Each row is a point on a landscape with many valleys, with its height.
From any point a ball takes the steepest step (drop divided by distance) to one of its 4 nearest points. It stops when none of these is lower. Distance is the straight distance between rows; heights are no part of it.
Q882: -25 -20 -9 -36 -1 13 3 51 45  height 1.07
Q563: -15 -14 -11 3 -49 1 30 -17 -18  height 1.84
Q329: -6 8 0 13 -44 8 42 -75 -55  height 1.38
Q522: 4 36 -18 19 15 -19 53 5 -61  height 4.13
Q762: -31 18 -34 -35 -78 27 45 10 -69  height 2.94
Q50: -1 -17 10 6 -34 -3 22 -42 -8  height 0.91
Q411: 6 30 -49 11 20 -21 50 47 -59  height 5.29
Q477: -7 22 -16 1 -21 2 61 1 -54  height 5.41
Q578: -61 -1 -5 -47 -27 73 7 25 84  height 0.58
Q930: -45 -25 -16 -61 -40 60 15 13 45  height 0.62
Q357: -11 -19 69 -5 9 39 -46 -59 76  height 1.83
Q115: -6 42 -56 -12 21 -4 74 78 -67  height 5.38
Q46: 16 6 -25 -11 28 13 -53 64 27  height 2.38
Q840: 42 -17 35 22 51 32 -97 -24 42  height 0.46
Q362: -47 -26 25 -42 -20 41 0 -33 71  height 0.73
Q479: -1 24 -57 15 27 -20 40 72 -35  height 5.37
Q642: -22 3 14 -21 10 45 -43 41 81  height 1.27
Q756: -3 -6 -17 -10 12 -10 -26 41 26  height 4.36
Q550: -21 9 -35 -48 35 39 -36 107 48  height 2.77
Q309: 13 -22 15 18 -9 -28 -8 -16 19  height 2.96
Q368: 34 42 18 46 61 -48 31 -51 -55  height 1.03
Q84: 14 19 34 24 34 -20 49 -73 -77  height 1.15
Q667: -19 -30 37 -23 -15 20 -13 -46 57  height 0.94
Q81: 4 21 20 15 -24 -1 38 -84 -70  height 1.52
Q805: 13 5 9 38 -1 -34 15 -37 -29  height 3.43
Q118: -15 24 10 -15 -46 15 45 -51 -91  height 1.93
Q953: 21 -13 39 -2 23 9 -63 -22 41  height 0.72
Q599: 29 16 30 53 13 -40 6 -61 -26  height 3.61
Q927: -15 -26 -9 -23 -20 9 11 16 19  height 1.72
Q36: 0 30 -39 11 12 -24 41 47 -30  height 5.75
Q619: -9 -19 -19 -11 -18 -10 18 29 5  height 3.70
Q413: 2 4 -19 -22 46 44 -61 66 44  height 2.36
Q816: 19 -24 46 20 -9 -21 -24 -67 26  height 1.31
Q533: 38 44 8 47 52 -48 -3 -27 -35  height 1.01
Q65: 29 11 10 40 26 -41 -15 -25 3  height 1.18
Q896: 27 10 -9 30 28 -44 -19 11 -12  height 0.97
Q158: -4 -10 -18 -4 -26 -6 40 0 -8  height 4.96
Q782: -4 10 -32 1 -19 -10 48 24 -32  height 6.74
Q499: 22 44 6 28 61 -47 38 -33 -57  height 1.04
Q207: 35 -8 37 33 3 -38 -26 -42 0  height 1.60
Q908: 8 -7 20 -8 33 20 -61 24 50  height 1.26
Q144: -27 24 -23 -28 -52 27 59 10 -73  height 4.35
Q609: 12 32 7 13 27 -18 54 -24 -56  height 1.94
Q909: -4 -7 0 -1 -56 7 36 -30 -41  height 1.44
Q449: 1 14 -43 9 11 -24 10 68 -12  height 5.72
Q670: 11 -32 57 8 15 6 -51 -61 56  height 1.43
Q621: -6 -22 34 -13 2 10 -27 -11 49  height 1.58
Q450: 36 46 16 24 83 -43 24 -41 -64  height 1.02
Q192: -35 -23 -29 -44 -13 30 19 67 37  height 0.92
Q91: -14 -12 -9 -25 19 14 -28 59 33  height 1.76
Q239: 18 -3 -14 10 30 -8 -58 29 9  height 2.32
Q793: 11 36 -25 33 33 -36 12 36 -35  height 6.28
Q792: -18 10 -29 -12 -36 10 63 19 -60  height 4.19
Q463: 36 -18 66 17 27 43 -84 -29 61  height 0.68
Q8: -25 0 -16 -7 -57 9 44 -5 -47  height 0.55
Q407: 7 -14 22 32 -30 -14 20 -72 -13  height 1.11
Q195: 13 -10 3 11 16 -22 -40 10 23  height 3.58
Q37: -28 -5 -21 -33 -78 25 41 0 -30  height 0.79
Q730: 49 -5 9 33 42 -17 -74 -7 2  height 0.82
Q948: 60 -4 18 36 37 -19 -76 -24 2  height 0.83
Q188: 33 -3 6 15 47 5 -71 15 11  height 0.71
Q248: 31 -7 26 6 33 2 -77 -4 35  height 0.56
Q276: -46 12 -44 -44 -86 29 50 34 -69  height 3.87
Q760: 13 -4 29 20 -36 -17 29 -103 -44  height 1.23
Q32: 17 -11 36 16 -6 -27 -29 -30 18  height 1.78
Q293: -5 10 -1 14 -30 -5 46 -22 -47  height 3.11
Q724: -12 -8 -32 -17 -15 -10 21 45 13  height 2.60
Q308: 39 25 -1 43 35 -45 -19 -13 -24  height 0.96
Q707: 26 -10 19 1 50 60 -102 -1 51  height 0.54
Q4: -15 10 -57 -13 -8 -7 49 78 -31  height 5.40
Q325: -16 -29 48 -16 -2 9 -40 -43 64  height 1.34
Q390: 14 23 8 29 18 -34 24 -9 -35  height 2.95
Q662: -41 -23 -51 -52 -59 33 36 50 -10  height 1.90
Q995: -43 -29 4 -47 -29 40 18 -8 49  height 0.66
Q687: 6 7 -3 18 0 -22 18 4 -11  height 6.86
Q417: 37 10 15 39 29 -40 -45 -21 2  height 0.88
Q473: 6 -6 6 20 -11 -25 17 -31 -14  height 2.97
Q583: 14 20 -32 13 29 -25 -26 55 4  height 6.60
Q692: -14 -22 -22 -14 -6 -7 2 43 24  height 2.71
Q133: -49 3 -7 -43 -8 49 -5 44 85  height 0.65
Q322: 6 -12 -5 -3 37 4 -68 48 35  height 1.91
Q644: -8 -37 9 -23 -34 10 11 -33 18  height 0.53
Q753: -16 -5 -45 -31 7 -6 0 82 18  height 3.13
Q680: -24 -15 -31 -18 -50 23 44 34 -29  height 1.53
Q681: -17 -19 20 -19 5 9 -25 2 55  height 2.24
Q613: 15 -19 20 18 -10 -20 -10 -36 18  height 1.87
Q101: -50 -7 21 -40 -8 61 -17 8 87  height 0.64
Q285: -5 -34 39 2 -27 3 -3 -69 21  height 0.90

Where does a ball stop that starts at each point below?
Q32 -> Q644
Q621 -> Q840
Q599 -> Q840
Q368 -> Q840
Q613 -> Q644
Q753 -> Q192
Q390 -> Q840
Q158 -> Q8

Two balls start at each pair of points below. Name the first point that both come to, or write none.
Q619 / Q91 -> Q882
Q756 / Q724 -> Q882
Q479 / Q692 -> none
Q309 / Q681 -> none
Q115 / Q782 -> none
Q36 / Q4 -> Q411
Q730 / Q46 -> none
